Points on a hilly landscape, in no order, each with its height.
From any point a ball rolls to the lowest of the 2 points nearest to it. It stops when none of these is lower. Distance is the straight distance between rows; heights are no part of it.
K143: [-22  -5 -31   8 -24 -13  25  33  16  18   6 -10  28   3  12  20  13 -68
  -5  29 -19   9 -17  43 -57  28 -23 -59  34  19 -10  -5 -45  54  -4]  height 3.39
K591: [-82 -46  -4 -24  -2  54   8  -3  -8 -49  -8 -18 -33  33  -1 -11 -29  30
 -62 -38 -28  76  -9  39  37  14 -18  18 -30  29  42  -7  52 -26   3]  height 2.34
K670: [-19 -26  21  14 -12  -2  -8  16  22 -11  34 -34 -29 -25  51  58 -58 -41
  27  -9 -19  24 -40  32  42  -3   9 -23  35 -56  17 -67 -42  32  48]  height 3.81
K130: [-50  12   3 -13 -41   1  15 -63   1 -47 -42  31 -38 -30 -19 -23   8  -1
 -28 -22  23  24 -20  44  41  26  27  22  -4  -5 -28  11   0 -13 -63]  height 4.43
K475: [-33  28 -50  53 -46   8  37  -1  28 -49   4 -16 -17   1  31 -17  40   1
  90   9  33 -29  38  28 -10 -12  27  12 -12   6 -66  -6 -25  43 -26]  height 5.35
K70: [-52  30 -66  22 -66   6  27 -26  51 -21  -3  18  14   2  28 -20  30 -32
  18  39  32   6  27  59 -33  30  25   0 -15  10 -42  -7 -16  51 -39]  height 5.48
K183: [-52 -46   7  20  24   2  17  61 -12 -42  14 -55 -26   1  19 -83 -14  21
   8 -25 -27  -9  24  -1 -10 -32 -18  -3  15   6  34 -38   8  -3  23]  height 3.05
K20: [-67 -25  32 -21   0  30 -15 -46 -10 -51   2 -13 -73  -8   6 -14 -25  70
 -28 -86 -10  27  -3  39  45 -26  22  18  11  22   6  -2 -15 -26 -54]  height 3.87
K305: [ 19   9  -6  33 -37  -4  15  36  30  61 -14 -38  18 -11  29  33  11 -51
 -14  56 -21 -32   5  40 -66  22  35 -51 -12   2  16   3 -36  42  39]  height 3.41
K609: [ 62 -14  10  15  60  33 -32   6 -22  -3  20 -29  10  35 -14  51  44  19
  26  21 -11   0  39 -77 -41  -7  20  17 -11  14 -55  30  27   3  29]  height 5.14
K923: [-23 -15 -35  17 -25  14   5   0  22 -38  11 -45 -17  11  13 -73  22 -15
  11  32 -10  24  21  20 -16  28  46  -4   7 -27  -3 -40  73  24 -11]  height 2.96
K503: [ -12    0  -31  -19    8  -25   15   14  -20  -38   30   67   17  -24
   -6  -16  -12   10  -22  -10   25   40   17   11   17  -12 -100   -8
  -42   -8   28    1    2   -3  -27]  height 4.72
K34: [  7 -19  -7 -15 -14  60  -3 -24  26   1  -1 -28 -41  39  12  50  40  28
  -5  14 -10  60 -17  15  -3  37  50 -10 -11   6 -36   7  53  -6  16]  height 2.36
K216: [ 64  39   7   6  16  -2  24  31 -27  64 -11  14  33 -25 -54  41 -75 -40
  14  25 -16 -26 -25 -16  32  10 -39  13  -6 -49  55   0  56 -37  31]  height 6.23
K743: [-30  13  -9 -58 -21 -11  43 -24  -3 -43 -13  50  13  10 -38  19  -1  23
 -45   8  43  44 -25  18  41  16 -72  13 -55   4   1  43  11 -21 -22]  height 4.37
K658: [ 12 -35  34 -43  67 -32  -1  -2 -32  16  25  81 -14 -26   3  76   6  23
 -15   4  29  43   0  30 -17  -9 -55 -36  -3 -43  -4   0 -10 -11   4]  height 5.20
K193: [ 56  48 -30  11  18  18 -11 -36  18  16  26  17  54  29 -15  44  37  12
  35  34  20  27  32 -48 -37  -1  21   9  -7  16 -76  27   3  23   5]  height 4.70
K808: [ 49  33  22 -21  58  -7 -16 -40  -4  29  13  35   3  -2 -11  16  -5  34
 -33  27  19  21   2 -47 -11   6  35   2 -22 -46  15 -12  40 -55  36]  height 5.92
K135: [-72 -32  11 -13 -25 -14  10 -21  49 -25 -27 -32 -63 -16  43 -35  33  20
 -20  30  31 -14   5  50 -37  35 112 -10   6 -18 -13 -23   2  15  13]  height 5.71
K478: [  6 -54   3  26  27  48   6  51 -24 -17   2 -81 -14  42  -9 -20  33  21
  38  -2 -36 -21  46 -25 -27 -20 -15  16  -7  28 -14   9  47  -3  32]  height 1.98
K517: [-23 -62  41 -22  14  18 -28  10 -14  41  -6 -34 -28   5   4  19 -12  -3
 -13 -34 -62   7 -16  46 -13 -13 -10 -37  52   0  15 -14  -3  19   9]  height 4.66
K780: [-26   7  -1 -23 -12  36  -5 -70 -17 -45 -17  20 -41  -6 -34 -37  -2  60
 -38 -52  18  25  -4  26  44  -3  18  40 -15  20 -11  31  39 -46 -71]  height 4.22
K768: [ -13   16    4   11  -36   26    2   18   67  -28   27 -100  -36  -16
   37  -22  -30   12   36   -1    6  -15    1    9    2  -15   61   -6
    3  -29   29  -42   18   44   38]  height 3.29
K921: [ -9 -30 -46  10  41 -38 -15  32 -24 -52  27 -11  36   7  11 -30  29 -60
  25  41   2 -14  56 -56 -39  18 -24   8  41 -16 -36 -43   7  26  12]  height 4.62
K642: [  8  27   2  -8 -32  21   4 -12 -17  -5 -19  16   2   4 -32   7 -54   0
  -9 -53  -9  -4 -57  -6  86  -8 -39  29 -11   8  57   8   9 -34 -10]  height 2.89
K837: [-33   5   2   7  22  15  41  15 -11 -42  20  33  10  50 -23 -26  37  42
 -16 -13   7  68 -20 -17  -5 -11 -24   9 -10  44 -25  40  -5 -53   6]  height 3.57
K288: [ -6  -9 -57  -4 -30  48 -19 -24  -6 -41  21  -1 -14  13 -16 -20   2  21
  -3 -18   0  45  32  32  30  10 -30  21 -40  24  -5  10  79  18 -68]  height 2.39
K516: [ 48  58  15  39  14 -15 -42   2   2  30  45 -36  19 -53  11   3 -76 -47
   1   5 -33 -20   4 -35  16  -4  44   2  20 -50  41 -77 -12   9  14]  height 7.29
K520: [-24 -37 -29  15 -32   1  14  28  37 -24   7 -29 -52 -35  62  28   1   0
  47  24  31 -46  41  66 -28   3  28 -24 -22 -40   4 -27   2  67   9]  height 3.59
K511: [ 20  -7 -16  -2 -23  18 -10  12  -9  35  -2 -12  10  -7 -19 -40 -33 -13
 -10 -16 -33 -18  -4  18   2  -3 -26 -16   0  14  48   2  49   7 -37]  height 2.40
K108: [ 45  18 -20 -63  43 -13 -76 -53  12   5  44  10  59  14 -18   7   1  37
 -26  -1  23  23  28 -56 -13 -17   2   8   1  33 -42  20   8  38 -44]  height 6.33
K813: [-17 -29  10  19  14 -64   8  53 -26   3  -6  32  -1 -38  31 -13   8 -13
 -15   9  20 -51  21  -2 -42  -5 -24 -27   4   1  32  -3 -75   5  10]  height 4.14
K489: [-10  10   5   3  10  26 -12 -47 -10 -16  15  11 -27   7  -2 -36 -30  -5
 -18 -21 -30  74 -38  29  47   8  39  -3  22 -52  22 -52  44 -32  -6]  height 7.08
K235: [ 33  61 -22  -9 -12  -8 -39 -68  26  17  -3  34  37  -1   1 -47  -5  48
 -18  -7  34 -14  33 -48  12 -10  48  47 -36   8  14  -7  15  -7 -24]  height 6.72
K708: [ 19  -2  28  -2  22 -12 -23 -37 -20  11 -37  28 -19  -7 -13  -2  53  15
  36 -12  26 -34   0 -26   7   4  41  26  23 -15 -54  19   6 -31  -4]  height 2.69
K361: [-42 -21 -47 -26 -44  -9  39  40  18 -20 -28  19   2  17  11 -12  31 -26
 -57  49  35  -1  -2  17 -26  57 -22   3 -56  36  18  22   8   1  11]  height 4.90
K789: [ 10 -22   2 -40  36 -49 -23  15 -29  17  34  44  19 -25   1  22 -16   9
 -37  -9  10  -1  30   2 -33 -26 -86 -30  -4   5  22   7 -22  24 -27]  height 4.65
K648: [ 10  28   9  46 -53   9   8   9  38  33  16 -40 -14 -23  31  31 -35 -23
  26  -8 -29   7 -36  43   6  -4  33 -39  21 -21  19 -22 -47  36   3]  height 3.62
K267: [-24   9 -22  20   6 -13  29  15  14 -37  14  29  -9   6  53  16  29 -11
 -16  39  27  45  -1 -25 -15  29  24  -7 -34 -21  -2 -27 -27 -15  52]  height 4.44
K680: [ 37  13   1  41  48 -39 -40  26 -28   4  38 -28  11 -54   8 -15 -39 -37
  16   8 -21 -41  63 -57 -25 -16   7   1  15 -44  24 -64  -8  15   8]  height 7.40
K590: [ 15 -11 -12  16  -2  -2 -16  14  14  22  -2 -63  15  -9  14 -30  -2 -64
  -5  53 -34  -8  19   6 -41  37  44 -25  24 -32  22 -52  47  40  23]  height 3.14
K115: [ 29  53 -20  55 -63  -3  10  11  46  62 -10  -8  29 -32  20  15 -31 -42
  21  36 -10 -31 -14  25 -11  21  43 -12 -24 -12  37  -3 -25  31  15]  height 3.52
K45: [ 33  30  11   5  24  16 -39 -20  -9  26  40 -14   3 -10   2  -3 -51 -17
 -21 -18 -35  28 -29 -27  33  -1  31  -9  23 -48  54 -57  28 -17  10]  height 7.19
K414: [ -1  28  35 -17 -57  13   3 -33  10   8 -61  12 -21  -1 -16   5 -27 -15
 -17 -37  13 -39 -75   8  84  13  24  29  10  11  20  23 -17 -44  -8]  height 3.08
K663: [-26 -10  15 -25   0 -21 -27 -49  27  -6  -8  26 -42 -23  36 -24  16  20
 -64  12  12  32 -10  31 -16  35  89 -31   6 -39   9 -38  -5  -2 -12]  height 5.86
K605: [  1  -1 -35  -8 -14 -49  14   1 -16   9 -28  56  23 -20   0  -1  17 -44
  18  40  38 -48  27   7 -16  24 -35  16 -15  -7  -8   6   5  28 -18]  height 2.86
K5: [-42 -37 -53 -16 -40  24 -16  -2  23 -28  16 -41 -36  -1   2 -63   3   5
 -23   1   0  10  51  61 -18  16   7   3 -13  12   6 -11  78  29 -60]  height 2.75
K784: [-17   3  24  18 -19 -20 -16  -2  -5  11 -28   3 -22 -24   9 -65   3  42
  -6 -43   2 -67  19   9  -8 -32  24   1  -1  36  13  16 -34 -20 -57]  height 2.15
K961: [  0  22 -31  14  35   4   5   9   2 -50  44  42  42  42  -3  -3  47  27
  21  22  39  53  27 -46 -28 -15 -17   9  -9  28 -61  37 -21  -4  -5]  height 4.23
K519: [  2   6  37  17  47 -13  19  -7 -57  -3  10  60  -3   5 -35 -20   8  28
  46 -46  -8  33 -24 -10  18 -47 -39   7  32 -19 -22  18  -6 -54  -9]  height 6.02
K324: [ 52  27  -1 -41  72 -15 -24 -16   0 -22  63   3  55  42 -32  37 -11  24
 -12  16   7  60  -2 -96  -4 -10 -13  17   3  24 -35  30 -10  -5  17]  height 5.99
K830: [ 64  20  33 -32  67   9 -30 -43 -18   8  16   8  12  29 -35  40  29  41
  10  12  13  30 -14 -73  -6 -10  29  16   4 -12 -52  21  18 -45  35]  height 5.61
K676: [ 50  35  33  27  -4 -16   3  28 -16  58 -33 -26  42 -14 -33  11   6 -41
  28  -5 -28 -69  10 -36 -23 -22 -25  -2  20  29  -5  34 -45   8  11]  height 7.01
K522: [-26 -46 -40 -28 -13  66 -10   1   3 -37   1 -21 -28  48  -7  23  11  17
 -20   1 -17  65   4  19  24  32 -14  20 -40  17   1   7  93  -3  -1]  height 1.95
K273: [ 26  47  20  -3  30 -30  32 -21 -29 -15  14  45  40  19 -48   7  15  10
  50  -9   4  27 -30 -50  22 -37 -44   7  41   4 -59  43 -40 -29 -16]  height 6.39
K372: [-10   5 -27  37   4 -24   6  35   6 -28  30  -6   7 -10  52   4  15   7
  27   3  14 -11  49 -19 -42 -21 -16 -16 -16  11 -14 -20 -59  31   7]  height 3.72
K893: [-14   3  32  41  16  13  32  36  -5 -13  -4 -38 -18  30  13 -50  40  52
  15 -19 -11 -17  -1 -23 -20 -32  29   4  -6  48 -20  21 -46 -37  18]  height 1.86
K68: [  6  29 -20 -67 -20 -21  19 -34  33   6   2  42  44  36 -24  40  23   9
 -38  47  50  31  -7   5  -2  23 -43   0 -41  21 -34  52  18   3  -9]  height 4.11
K455: [  9  47  14 -31 -27 -44  24 -42  13  11 -25  65  22 -32 -19  23 -34 -40
 -24  32  39  22 -72  32  67  30 -12  -2  -1 -59  29  -5 -11 -13   3]  height 6.38
K561: [ 41  24 -59  32 -27  29  17  29  10  16  14 -14  35  20   7  68  12 -14
  42  32   4 -25  46 -23 -33   9 -30   9 -51  34 -24  27   0  42   8]  height 3.06
K926: [-48 -75   1 -34  15  -8 -20  26  -1 -27  24 -41 -18  18  34   4  14  -9
 -27  -4 -19  23   9  17 -41   2  -8 -33  40  10  -6 -30 -15  37   4]  height 4.33
K881: [ -3  19 -22   5   8 -15  47  30   3 -47   2  41  18   9  18  68  -3 -24
  -3  21  34  26 -37 -62  23  25 -48  14 -31  -9  -6   2 -61 -22  67]  height 4.12
K626: [-10  26 -17 -19  18   6 -33 -51 -14 -70  24  24  -2   7  -4 -59 -39  12
 -55 -39  -2  55 -12 -20  57  -7  11  13  -4 -40  54 -56  21 -34 -20]  height 6.95
K957: [ 23  19  -7  -6 -12   7 -61 -71   8 -20   8  11 -25 -22   4   4   5  61
  22 -53  14  -1  21 -19  44 -11  32  22   5   2 -36   4 -11  15 -64]  height 3.69
K793: [ 63   0  49  42  48  10 -27   2 -31  45  -8  -8 -18 -38  -6  13  15   1
  18   1 -16 -51  38 -34 -23 -23  42   0   2 -41   4  -4   4 -29  26]  height 2.45
K571: [-22  29   8   5  -5  35  49   3  -4   6   4  24   3  34 -35 -48 -12  59
 -36 -40 -12  56 -34  18  13 -25 -29  -2 -26  56  31  40  -3 -65 -12]  height 3.07
K685: [ -4  -8  38  33  29   8  21  27 -34  38  18  18   6  -3  -8  46 -33 -22
  39 -32 -49  34 -39   3  14 -31 -50 -18  38 -17   8 -11 -34 -10  42]  height 7.28
K886: [-13 -26 -70  27 -35  46  33  50  -4 -48   6 -43  -1  42  -4  15  10 -20
  48  -3 -12   8   8  -3  26   9 -67  33 -28  50 -26  17  21  28   0]  height 5.21
K248: [-36 -25  -6  24 -28  11  19  39  17  -5  17 -16 -49 -22  45  -7  -2  43
   0 -14  -3   2  22  78 -23 -16   9 -42 -34   9  22  -5 -10  19 -20]  height 3.82
K964: [  3 -52  24  -4  51  41 -23  16 -64  28  -9  -3   0  24 -31  -3 -30  28
  14 -57 -50  -8   8 -13  26 -32 -57  23  18   5  32   5  62 -37  17]  height 5.33
K602: [ 28 -18  -5   8 -13  48  -8  18  12  24   0 -40 -13  23  15  75  10  -7
  24   7 -24  -3  -3   4 -11  14  -2  -4  -2  10 -15   6  12  27  15]  height 2.71
K83: [ 26  36  43   3  27 -30 -21 -27 -20  15  20  -4  35   8 -19 -12   5   4
  15 -38 -24   6 -27 -59  -1 -34   7  -4  70  19 -40  13 -71  -6 -14]  height 6.68
K457: [-21 -31  37  36   3  35  14  43  19 -21   2 -74 -55 -16  26 -10 -37  -3
  73 -15 -11 -34  -8  22  35 -33  34   9  20 -46  21 -43  33  -5  67]  height 3.13
K208: [-14  32 -18 -11 -46  -8  10 -42  -5 -40 -22  38  10 -26 -22 -10 -27 -70
 -13   7  12  40 -57  40  80  46 -10   5  -6 -58  24 -27  26  15 -23]  height 6.46
K970: [  3  21   8  24 -24   3   3  -7  22   0 -19 -17   9  26   2 -14  51  35
  36  -7  11 -38  23 -40 -15 -24  37  27  -2  61 -59  38 -53  -1 -13]  height 2.37
K316: [-54 -12  49   6  -9  35   6 -26  19   1  -2 -47 -76 -25  -2 -43 -24  74
  -6 -74 -25  -3 -23  70  13 -40  56 -24  48   9   7 -10 -16 -21 -27]  height 3.58
K633: [ 50 -21  51 -13  52  -3 -82  -9 -17  11  -9 -72  -6 -16   8   5   6 -15
 -13   1 -32 -67  57 -69 -24 -18  45  12  31 -20  -4 -17  -3  -2  20]  height 1.89
K107: [-43 -68  -1  28  29  20  14  71 -29 -26  -2 -63   9  25   5 -29  -8 -19
  52 -24 -58  -7   9  -9  -2 -19 -58   8  42  15  -1 -19  12   8  40]  height 2.62
K887: [-23 -29   4   7   6  -9  -5  26 -12  12  35  40 -23 -34  35  37 -28  30
 -29 -30  -3  39  10  48 -20 -22 -46 -46 -38  -1  49 -18 -41  20 -12]  height 4.16
K565: [ 18 -52  42   7  38  36 -34  38 -37  46   0 -44  -5   5   0  32 -37   5
  -4 -34 -63 -17  27  -5 -10 -30 -41  -6   8   6  37  -4  19   9  31]  height 4.95
K532: [  6  21  37 -60   4 -76  23  -9  -4  21 -34  48  41 -18 -20  18 -45 -29
 -46  27  33 -22 -57 -25  50  21 -40  10   8 -44  50  13 -33 -43  32]  height 6.29
K679: [  5  40 -21   6  -3   1 -17 -30   8 -27  13  12   9  11  12 -81  -7  32
 -38  -7   6  18   9 -46  19   2  42  13 -22  -5  42 -26  34 -36 -15]  height 6.83
K771: [-42 -32   6   2  10  50  35  42 -13   7 -17   4 -21  39  -8 -35 -19  45
 -58 -22 -23  33 -23  23  11  -4 -17   4 -43  44  69   8  38 -62  34]  height 2.68
K386: [  1  50 -37 -32 -17  -3 -15 -32  44  15  57  32  49   3  14  25   8   4
 -40  13  24  63   6  27 -26   3 -26 -39 -15  31 -30   6 -25  62 -54]  height 3.49
K373: [-10  10  12  43   5  13  23  48 -15  16   8 -22  14   5   2 -14 -49 -32
   1 -23 -46  19 -52 -28  28  -3 -20   1  18  -3  53 -30 -23 -43  60]  height 7.44
K385: [-32  -6 -48  -6 -64  21  42  40  26 -25 -21 -25   8  41   8  40  13 -33
  -9  20   4  13 -32   5  10  47 -37   4 -36  53  -2  17 -13  20  20]  height 5.03
K832: [ -8 -45 -28   1  20 -21 -15  37 -10 -35   8 -33   0 -10  41  38 -10 -66
  19  34  -2 -23  19 -33  -5  34  -5   7  23 -42   4 -62  -2  32  41]  height 4.29
K819: [ 42   7  29 -41   5   7  30  -4  -2  81 -26  12  32  22 -55  31 -16  -9
 -32  38 -16  24 -59  33  -3  18 -35 -30  18 -20  16  33  58 -27  23]  height 6.45
K869: [ 23  38 -34 -27 -41  31 -18 -28  26  39  29   8  27   9 -32   4   0  37
 -15 -14   2  31  10  25  -9 -12 -47 -15 -19  64 -22  56  22  40 -78]  height 3.10
K644: [ 33  12  18  -9  33   4  23  15 -17   7  25  20  11  25  -6 114 -12 -11
  13   7   1  43 -53 -51  15   0 -33   9  -4 -10 -22  10 -41 -23  66]  height 3.77
K266: [  2 -42  -3 -41  25  -2 -66 -41  24 -42   6 -19 -13  33  23   9  56  57
  -9   5  26  -2  45 -58 -31  -3  65  31  -6  34 -68  20 -13  22  -1]  height 3.33
K91: [  3  -8  -3   4   7 -17  26  30   9  22 -24  25   9   8  18  15  43 -10
 -27  62  22 -15  12 -15 -53  28  18 -13 -46   5   4  14  -5 -14  53]  height 4.69
K856: [-47   5  13   9 -15 -62  44  17 -14 -15 -20  72  -2 -26   0 -49  25   0
 -15  -5  32 -15  -8  24 -11 -11 -23 -16  -5  21   2  23 -66 -19 -32]  height 4.48
K471: [-41 -10 -20   7 -46 -26   4 -44  43   4 -45  30 -10 -12  29 -33  51 -23
   6  45  33 -20  27  50 -36  43  84  12   4 -17 -41 -18   5  32 -16]  height 5.59
K338: [ 42  48  24  36   4  -6  25  23  -8  66  18  -8  39 -16 -25  28 -29 -39
  18  -4 -46  -4 -39 -13 -28 -17 -33 -31  27   5   8   3 -44   2  15]  height 7.12
K980: [ 29  12  -3  30  -8  34   4 -12 -24  -6  15  19 -26   5 -11  49   7  51
  79 -57   1   8  -8  12  42 -45 -28  14 -15  27 -47  41 -26   0 -48]  height 4.67
K199: [ -5  -5 -59  -2 -12 -37  43  38  -6   7 -17  33  42  -2   2  50   4 -89
  14  51  16 -22 -10  -4 -26  46 -75 -20  11  -2 -13  -1 -43  41  23]  height 3.15
K657: [-33  -8 -22  -6 -50 -38 -21 -18  19  -6 -38   0  -1 -12  19 -59  15   5
  -4  -7  27 -85  56  -6 -16  -2  14  46 -15  51  -7  17 -20  29 -60]  height 2.49
K947: [-45 -29 -37  -4 -30 -35  23  17  -1 -30 -34  43 -17  -1  18  -4  41 -15
  17  15  51 -68  44  15 -10  11 -28  33 -40  39 -31  27 -39  20 -32]  height 2.87
K874: [-27 -10  13 -46   2 -40 -10 -22  -6   5 -19  46  -6 -14  -5 -36  -5 -16
 -69   4   5   9 -37  29   3  28  20 -21  17 -15  44 -12   6 -15 -11]  height 6.01
K259: [ 26 -18  53 -13  58 -28   8 -10 -47  32 -17  75 -24 -26 -24  10   9  23
  12 -14  16  -5 -17  12   1 -25 -25 -15  20 -49   3  14  11 -54   8]  height 5.64
K128: [ -1 -18 -38  41 -13  34  33  18 -11 -38  -3  -4 -25  24   3  44  38  16
  91 -11  11 -21  23  21  12 -19 -21  21 -17  32 -61  34 -13  14 -22]  height 5.09
K795: [ 39  33  60 -10 -11   4   9 -14   5  54 -50  15   5   4 -32   9 -13 -17
 -23  -1   5 -47 -62 -35  37   9  36  16  12  -5  22  36  -8 -69  45]  height 3.26
K247: [-26 -12 -25  -1 -19  11 -16 -19  33 -56  -9 -36 -26  28  27  -7  40  62
  32  -4  37 -29  50 -35   4 -11  55  49 -34  48 -61  22 -20  15 -14]  height 2.80
K473: [  3 -27  11  39 -31  -7  -1  52  39  29 -15 -69  -7 -39  23   6 -24 -63
  23  43 -21 -59   3  54 -16  17  57 -34  27 -46  45 -19  -2  48  46]  height 3.28
K821: [ 37  -4 -15 -26  35 -11 -18   9 -11  44  19 -21  46  -3 -16  61 -15 -78
 -13  40 -27  12   2  -2 -37  33 -31 -29  33 -14 -10 -34  32  57   3]  height 6.71
K272: [ 26 -10  44  48  14  21 -10  32 -14  -6 -11 -33 -33 -13  19   7 -14 -10
  51 -10   1 -52   2 -37  34 -23  46  26   2 -37  14 -24   7 -46  47]  height 2.88
K82: [-17  13  20  57  -7  32  18  14 -12   0 -11 -10 -42 -11   8 -65 -29  66
   9 -64 -16 -38 -12  29  38 -51  24   4 -26  33  51   7 -14 -52 -26]  height 1.74
K514: [ 28  34  -1   8 -30  14 -18 -10  -3  31  -9   3  13  -9 -18 -51 -75 -10
 -41 -37 -22 -38 -32   7  57  -1   5   4  -1  -7 103 -16  34 -25 -19]  height 2.64
K653: [  4  30 -64  10 -21 -10   8  14  27 -19  28  -1  63  19  27  47  12 -37
  16  34  24  -2  40 -39 -41   7 -21  -6 -18  35 -37   4 -66  59   4]  height 3.35
K969: [-18 -14 -19  31   0 -10   5  27 -10 -55  19  -9  -5 -16  26  23 -29 -52
  56  -9 -12  18 -17  -7  43  12 -27   3  28 -44  -4 -53 -27  26  18]  height 4.04
K848: [ 22  31  -9  -9  -6   9 -18 -48 -13 -54  22  35   3   0 -34  18  -4  57
  30 -53  17  32  -2 -22  67 -32 -23  39 -21  24 -30  43 -27   2 -67]  height 4.15
K934: [ 45  -5  25  31   3  24  37  34 -21  71 -49   9   5  -7 -45   4 -11 -26
  17  11 -26 -33 -40  33   7   1  -2  -4   4 -21  28  34  48 -37  37]  height 6.34
K836: [ 42 -47  21 -17  25  37 -56   2 -15  17 -26 -76 -22  12  -8 -14  46  17
  -2   5 -23 -67  65 -33 -31  -6  24  16   6  16 -23  25  48   9   2]  height 1.23
K967: [ 20 -32  29  21  34  -8   6   0 -30  17 -51   4  -9  16 -14 -29  76 -29
  28  35   4 -34  12 -19 -42   7  42   3  29 -18 -54  16  23 -31  28]  height 2.16
K360: [-27 -76  11 -52  28   5 -39 -13  10 -32   0 -50 -42  35  23   6  63  11
 -24  12   1   1  23   7 -47  20  46 -10  39   9 -55  -3  15  20   9]  height 3.92
K445: [ 13  70 -15 -28  11 -39  23 -15  25  24  41  45  78   7 -15 -12 -10   1
 -41  50  29  48   5 -24 -30   1 -43 -29 -16   8   0  12 -12   6 -10]  height 3.83
K695: [ 42  12 -10 -47  20 -16  18   2  -5  54  12   3  66  20 -55  40 -11 -30
 -21  39  -7  28 -10  10 -27  10 -80 -25  19   0 -12  21  58  17  -3]  height 6.57
K287: [ 26  37   4  -7 -34  11 -22 -10   5  74  -3 -12  35  -9 -33 -33  -6  22
 -29 -26 -27 -20   8  21 -39 -24 -26 -37  13  54  11  41   1  23 -70]  height 2.73
K356: [  3  11  32  69   3  24  27  35   4  28  -5 -54 -26 -17  10 -87   6  43
  21 -14 -32 -40  21  30 -24 -47  47 -21 -19  13  27   3  -3 -25   7]  height 1.36
K895: [ 23  42  32  12 -15  15  29   8  27  34  -6   6   6  20   9  56  -3 -21
 -12  17  -3  20 -74 -28  11  25  24  -2  -9  -1   3   3 -34 -35  63]  height 3.46
K448: [-60   2   1  -9 -43 -51  12 -25  -8 -52 -36  57 -26 -52   9 -30   1 -11
 -32 -18  46 -25   1  42  34  20   0  27 -29  -1  19   7 -42   1 -60]  height 4.60
K935: [ 58  39   8 -27  48 -42  -4 -28 -18  55   7  38  34 -39 -32  23 -40  -4
  -1  37  24 -10  10 -16  -1   0 -16   3  -3 -57  25 -15  43 -19  13]  height 6.10
K542: [  7   1  52  15  -6 -11 -20  17  -7  32 -21 -50   8   1  -5 -24  11 -29
  17 -30 -39 -48 -21 -12 -12 -26   9 -16  66  27 -24   6 -63  12  -6]  height 6.88
K953: [  5  -7  12 -36  19 -17 -44 -68 -23 -43 -20  55 -34 -18   4  23  28  17
   7 -14  45   6  -3 -13  55  14  30  37   0 -39 -31 -10   5 -15 -26]  height 3.21
K840: [-43 -69  11 -12 -36 -18   9  48  35 -21 -27 -48 -59 -33  38  23 -12 -42
  12  24  16 -55 -11  75   4  28  35 -16  22 -38  30 -28  -1  49  30]  height 3.40
K36: [ 16  26 -42 -15  -7  -7 -79 -62  39   0  41  13  40  -7  25 -31  12  36
 -18   7  30   9  73 -37 -27 -12  36  26 -23  30 -33  -7   6  54 -55]  height 6.56
K562: [ -1   6  -8   1  -8 -46   7 -15  -4  14 -54  42  32   2 -16 -60  54 -41
   9  48  25 -39  17 -22 -32  34  24  40  10  -3 -27   3  22 -10  11]  height 2.57
K407: [-72 -27  29  13  -4   1   6  17   5 -18   6 -56 -37 -18  14 -74 -42   7
   6 -50 -48   0 -21  54  23 -36  15 -16  57 -13  46 -44  -8   6  -5]  height 3.34
K212: [ 14  -8  23 -25  13  25  26 -16 -24  67 -18  41  -7  10 -61  10   5  32
  -5 -14 -28  43 -43  66  -3  -4 -47 -31  17 -11  -6  45  61 -31 -13]  height 6.58
K369: [-12 -26  28 -90  29 -50   1 -15 -22   1 -35  37  21  18 -31 -15 -11 -15
 -80  17  20  -4 -40 -25  14  30 -32   9  15 -20  42   6  30 -46  16]  height 6.15

For each start below, name the point where the ball stops.
K455 => K967
K517 => K356
K503 => K511
K208 => K836
K448 => K836
K475 => K967
K385 => K511
K609 => K522
K856 => K522
